Points on a hilly landscape, in no order, each with its height.
A ball rolls from a point to the lowest of its 2 nearest points, and stops where none of them is lower. Distance is the straight distance between rows; heights are no part of it.
j_591 h=472: [103,133,139,152,150,115,109,156,141,109,151,136,128,113,116,137,98,78,111,111]
j_411 h=203: [111,146,116,136,122,123,110,130,116,113,112,88,114,86,133,116,118,155,118,160]
j_47 h=234: [111,155,127,136,122,126,111,131,134,114,127,111,127,102,121,101,142,143,122,135]
j_729 h=294: [116,113,130,143,142,128,139,151,133,126,143,149,115,129,90,114,65,120,126,149]
j_366 h=397: [157,102,132,122,127,138,135,111,110,143,113,146,106,172,116,134,99,137,146,123]
j_79 h=226: [125,151,123,118,130,139,148,114,105,115,108,86,97,90,165,120,131,158,81,120]
j_200 h=186: [114,129,119,108,154,136,152,136,134,140,152,136,139,121,122,145,141,84,163,140]
j_78 h=414: [123,109,146,156,133,133,100,150,129,140,132,153,140,125,125,144,114,124,113,124]
j_309 h=347: [127,155,113,109,113,134,162,128,134,137,129,138,126,149,98,99,133,125,145,135]
j_474 h=144: [130,137,138,150,107,119,101,132,145,114,87,133,161,115,124,115,149,148,128,104]
j_877 h=355: [109,149,111,121,109,116,128,164,120,150,144,140,144,176,107,125,106,106,155,130]
j_240 h=734: [132,140,123,177,93,125,107,133,130,113,125,113,148,86,132,130,139,133,58,147]
j_892 h=691: [116,136,127,158,91,154,168,144,125,132,156,129,145,96,148,144,131,127,104,156]
j_281 h=597: [161,106,113,91,142,113,139,93,158,121,127,131,141,108,134,148,169,129,130,137]
j_61 h=585: [167,111,114,98,138,110,147,96,155,100,114,138,130,114,105,119,147,139,125,126]
j_59 h=181: [104,126,124,137,148,105,85,125,115,107,132,100,93,106,122,118,110,141,131,151]
j_530 h=463: [124,111,146,151,147,93,102,138,152,102,138,143,128,129,110,112,106,86,110,95]
j_835 h=319: [136,124,159,133,104,129,116,107,129,100,119,124,114,140,99,82,108,131,130,123]
j_593 h=375: [126,115,132,149,157,109,95,132,150,120,107,114,148,105,148,151,146,134,163,115]
j_901 h=278: [126,153,137,150,135,173,150,143,113,164,128,113,109,140,154,151,150,138,130,130]
j_959 h=111: [148,122,117,107,116,140,182,109,134,113,102,97,108,97,149,132,126,172,129,128]
j_244 h=413: [114,160,118,120,133,140,133,160,111,156,139,147,127,141,134,119,135,138,94,116]
j_562 h=286: [123,157,118,111,119,122,77,126,105,122,109,98,121,126,138,131,182,155,82,116]
j_52 h=482: [118,141,117,105,99,131,105,122,98,126,127,112,101,139,111,120,138,147,133,158]
j_311 h=267: [139,120,134,118,153,126,177,123,169,99,149,137,156,101,118,124,125,97,134,131]
j_73 h=508: [118,138,96,88,118,114,116,129,113,114,116,114,104,145,104,107,108,164,128,138]
j_167 h=419: [116,128,131,128,122,147,115,135,109,141,161,141,108,129,113,154,128,104,140,159]
j_862 h=169: [137,122,132,125,124,114,126,107,162,103,84,115,147,98,127,123,158,150,153,114]
j_356 h=654: [115,127,99,155,85,146,162,137,120,132,145,113,138,92,153,160,130,160,126,175]
j_444 h=322: [142,135,165,157,120,174,135,122,99,142,131,140,112,141,130,140,132,128,74,133]
j_933 h=240: [131,109,104,131,112,100,148,116,147,96,134,131,122,87,126,127,113,127,87,148]
j_499 h=315: [132,157,130,118,95,141,145,110,116,146,130,122,117,177,106,95,137,113,163,122]
j_667 h=427: [125,96,150,134,136,144,112,125,113,150,155,144,115,117,135,181,134,102,130,154]
j_845 h=331: [138,134,128,103,103,130,104,114,101,162,117,96,140,184,156,128,135,147,144,111]
j_909 h=382: [159,109,144,123,120,120,148,104,120,139,104,149,144,181,126,111,101,134,124,94]
j_782 h=219: [138,133,128,106,133,156,152,122,114,131,79,107,118,113,143,145,138,168,120,106]
j_43 h=534: [138,141,100,78,117,112,120,123,109,111,86,119,118,125,111,110,129,167,114,103]
j_834 h=207: [137,119,130,131,108,127,144,113,130,124,126,132,118,90,150,126,128,139,88,141]
j_416 h=328: [107,128,110,133,129,124,127,161,132,120,143,131,125,152,85,119,89,112,164,155]
j_582 h=408: [128,124,127,117,133,145,129,124,106,149,131,136,89,154,122,143,116,125,146,147]
j_611 h=452: [135,100,116,144,141,82,96,122,155,117,95,140,123,138,120,126,137,116,94,85]
j_558 h=445: [104,167,123,130,99,156,127,147,109,141,130,110,116,133,117,118,158,130,129,159]
j_198 h=404: [120,157,138,140,94,165,124,142,105,137,117,118,124,162,112,111,127,148,132,135]
j_677 h=239: [120,127,137,106,159,135,131,118,124,105,173,122,108,141,108,117,115,72,146,129]
j_316 h=242: [128,153,138,121,138,165,164,111,119,151,128,117,115,133,154,131,174,122,153,124]
j_976 h=496: [102,136,115,161,125,123,118,164,133,131,138,136,140,83,137,142,111,132,104,153]
j_276 h=399: [129,120,139,124,100,121,100,133,105,176,151,128,138,188,150,144,117,103,119,119]
j_158 h=343: [126,131,144,131,97,121,92,129,106,147,125,92,128,178,147,104,109,136,143,113]
j_880 h=192: [122,152,149,138,110,143,119,131,137,117,130,134,152,123,127,107,154,127,118,119]
j_211 h=436: [129,102,167,155,142,155,116,122,129,137,142,127,132,106,154,161,148,115,158,143]
j_711 h=610: [152,100,121,112,106,130,144,98,149,121,123,139,143,100,121,155,157,141,150,159]
j_797 h=483: [96,128,137,150,135,128,124,157,137,121,156,122,127,90,133,146,107,94,125,143]
j_900 h=409: [152,120,126,132,155,125,149,133,159,129,97,154,150,113,146,132,113,151,109,102]
j_246 h=304: [128,142,147,158,132,174,117,144,99,162,149,125,119,159,142,140,141,130,95,128]
j_543 h=233: [114,146,113,122,127,142,172,135,135,132,168,125,104,114,130,135,144,101,137,149]
j_396 h=457: [115,116,131,156,126,96,81,144,144,103,113,128,120,127,122,115,135,102,107,97]
j_638 h=439: [145,119,117,133,168,101,130,126,152,111,89,143,128,126,137,117,128,146,95,78]
j_486 h=730: [118,147,130,148,104,122,99,130,119,124,149,122,129,99,126,133,149,111,64,141]
j_934 h=297: [118,143,122,137,143,129,141,141,124,145,114,116,116,158,126,101,102,149,163,111]
j_571 h=299: [112,139,108,97,130,109,75,116,108,127,115,106,122,115,144,137,170,148,130,133]
j_435 h=211: [123,149,123,100,150,131,139,113,122,140,145,119,135,128,141,134,178,104,161,119]
j_658 h=220: [139,128,119,111,125,137,163,115,147,111,96,116,140,88,135,132,140,177,163,128]
j_397 h=191: [117,142,106,106,148,122,153,133,138,132,151,128,120,107,134,121,134,129,111,138]
j_498 h=437: [124,155,118,99,115,118,116,138,104,148,134,126,125,166,140,108,130,141,83,101]
j_237 h=342: [123,124,139,138,112,141,184,129,161,110,152,132,151,95,131,127,132,108,142,141]
j_681 h=361: [161,120,144,137,100,118,128,115,137,117,96,152,153,155,108,102,119,138,132,94]
j_723 h=196: [126,120,123,118,158,104,95,108,141,90,136,87,99,113,120,104,132,131,147,144]
j_679 h=402: [127,114,150,137,107,115,100,135,101,144,157,138,145,169,130,143,97,68,133,110]
j_937 h=266: [128,147,147,121,132,145,158,113,125,118,158,126,84,143,106,107,125,85,149,133]
j_370 h=624: [127,109,114,126,94,125,131,125,134,129,132,133,136,92,136,162,147,149,134,181]
j_12 h=562: [153,123,118,85,126,127,149,102,139,101,95,133,109,122,107,102,129,155,111,106]
j_674 h=293: [133,129,147,119,108,158,134,97,114,117,135,113,91,155,97,102,128,115,144,136]
j_105 h=366: [126,128,137,133,158,97,96,119,131,120,115,105,153,139,143,114,134,139,176,102]
j_252 h=88: [138,129,119,103,134,136,190,122,147,129,141,148,128,106,150,129,141,124,105,118]
j_514 h=384: [135,90,103,123,149,96,111,129,142,130,113,133,121,100,143,163,140,144,110,134]
j_301 h=215: [132,133,127,122,177,129,176,123,146,125,151,133,152,130,114,139,120,85,155,122]
j_140 h=316: [124,143,102,95,119,124,87,126,100,145,109,120,137,155,148,139,153,158,134,120]
j_505 h=341: [152,107,155,138,127,113,126,106,145,103,120,155,136,141,94,102,118,119,124,116]
j_324 h=432: [137,95,145,143,130,139,117,106,141,119,141,128,140,110,115,156,136,108,178,159]
j_580 h=395: [137,99,116,117,118,102,87,118,102,149,141,138,121,174,135,142,117,124,119,122]
j_228 h=345: [146,111,173,148,110,166,144,116,122,138,123,149,122,135,121,129,119,129,124,135]
j_226 h=380: [111,159,112,126,106,127,132,166,117,160,138,152,150,166,127,106,110,132,123,113]
j_304 h=151: [130,135,136,141,132,138,160,112,122,129,131,111,117,100,180,136,139,146,96,126]
j_821 h=423: [123,109,143,143,128,123,109,132,132,125,132,144,147,113,108,138,117,126,154,154]
j_886 h=245: [139,104,132,134,159,123,131,137,119,142,140,157,139,151,116,147,105,94,151,125]
j_107 h=334: [127,118,126,143,144,118,122,147,127,130,111,142,152,151,124,109,89,151,143,112]
j_272 h=390: [127,111,105,112,136,110,84,141,109,142,131,144,120,130,135,154,130,139,115,135]
j_339 h=354: [128,120,141,129,124,117,96,107,120,121,113,100,124,158,139,106,119,137,163,106]
j_60 h=370: [132,133,146,147,104,164,142,140,118,140,102,151,122,146,115,112,107,151,112,134]
j_376 h=381: [139,91,133,161,144,113,103,118,146,130,100,127,128,98,159,174,152,144,123,121]
j_443 h=405: [125,142,138,136,111,152,171,139,151,126,136,156,133,120,107,111,124,115,136,138]
j_177 h=213: [137,125,123,119,169,127,141,124,136,147,122,138,147,128,152,153,143,144,153,111]
j_30 h=183: [136,116,130,126,132,135,152,133,141,148,136,145,149,103,161,153,157,124,123,123]
j_97 h=369: [134,119,118,130,141,129,145,154,134,137,103,176,154,133,128,129,104,150,128,114]
j_41 h=285: [113,140,116,140,118,101,130,128,172,93,105,121,136,85,128,94,127,142,110,127]
j_548 h=263: [132,114,124,127,155,127,145,150,128,133,151,159,122,164,104,130,70,96,132,126]
j_521 h=265: [128,133,124,134,148,118,149,116,129,136,124,98,136,177,120,98,101,120,191,113]
j_820 h=217: [123,110,138,130,165,122,118,119,138,99,148,105,113,129,111,117,115,101,156,137]
j_462 h=231: [144,108,106,108,182,109,135,138,122,159,134,152,145,157,142,156,122,121,151,113]
j_588 h=720: [111,141,131,130,100,133,130,141,130,125,168,126,137,87,152,156,155,110,92,150]
j_128 h=264: [130,157,124,111,129,145,118,122,103,125,97,98,116,118,140,133,152,163,84,115]
j_928 h=241: [115,137,134,139,145,127,121,126,125,126,143,116,140,154,118,115,115,99,182,124]
j_323 h=406: [111,121,145,133,134,130,91,163,109,150,151,148,134,150,131,147,92,89,117,118]
j_130 h=260: [117,126,98,119,137,89,124,132,160,99,134,130,133,89,108,108,123,131,105,138]

For each start below, name the point where the ball stops.
j_486 => j_200
j_498 => j_252
j_244 => j_252
j_43 => j_200
j_530 => j_59
j_976 => j_304
j_593 => j_304
j_324 => j_304
j_681 => j_59

Call two points neighbours if one is among the 2 nearest of the other. Go from one point of each pair to the other, from neighbour to neighbour, staying as low as possible. Name the highest point that can't be avoided.
j_252 and j_959 => j_443
j_959 and j_304 => j_128
j_959 and j_59 => j_47
j_474 and j_959 => j_658
j_200 and j_252 => j_543
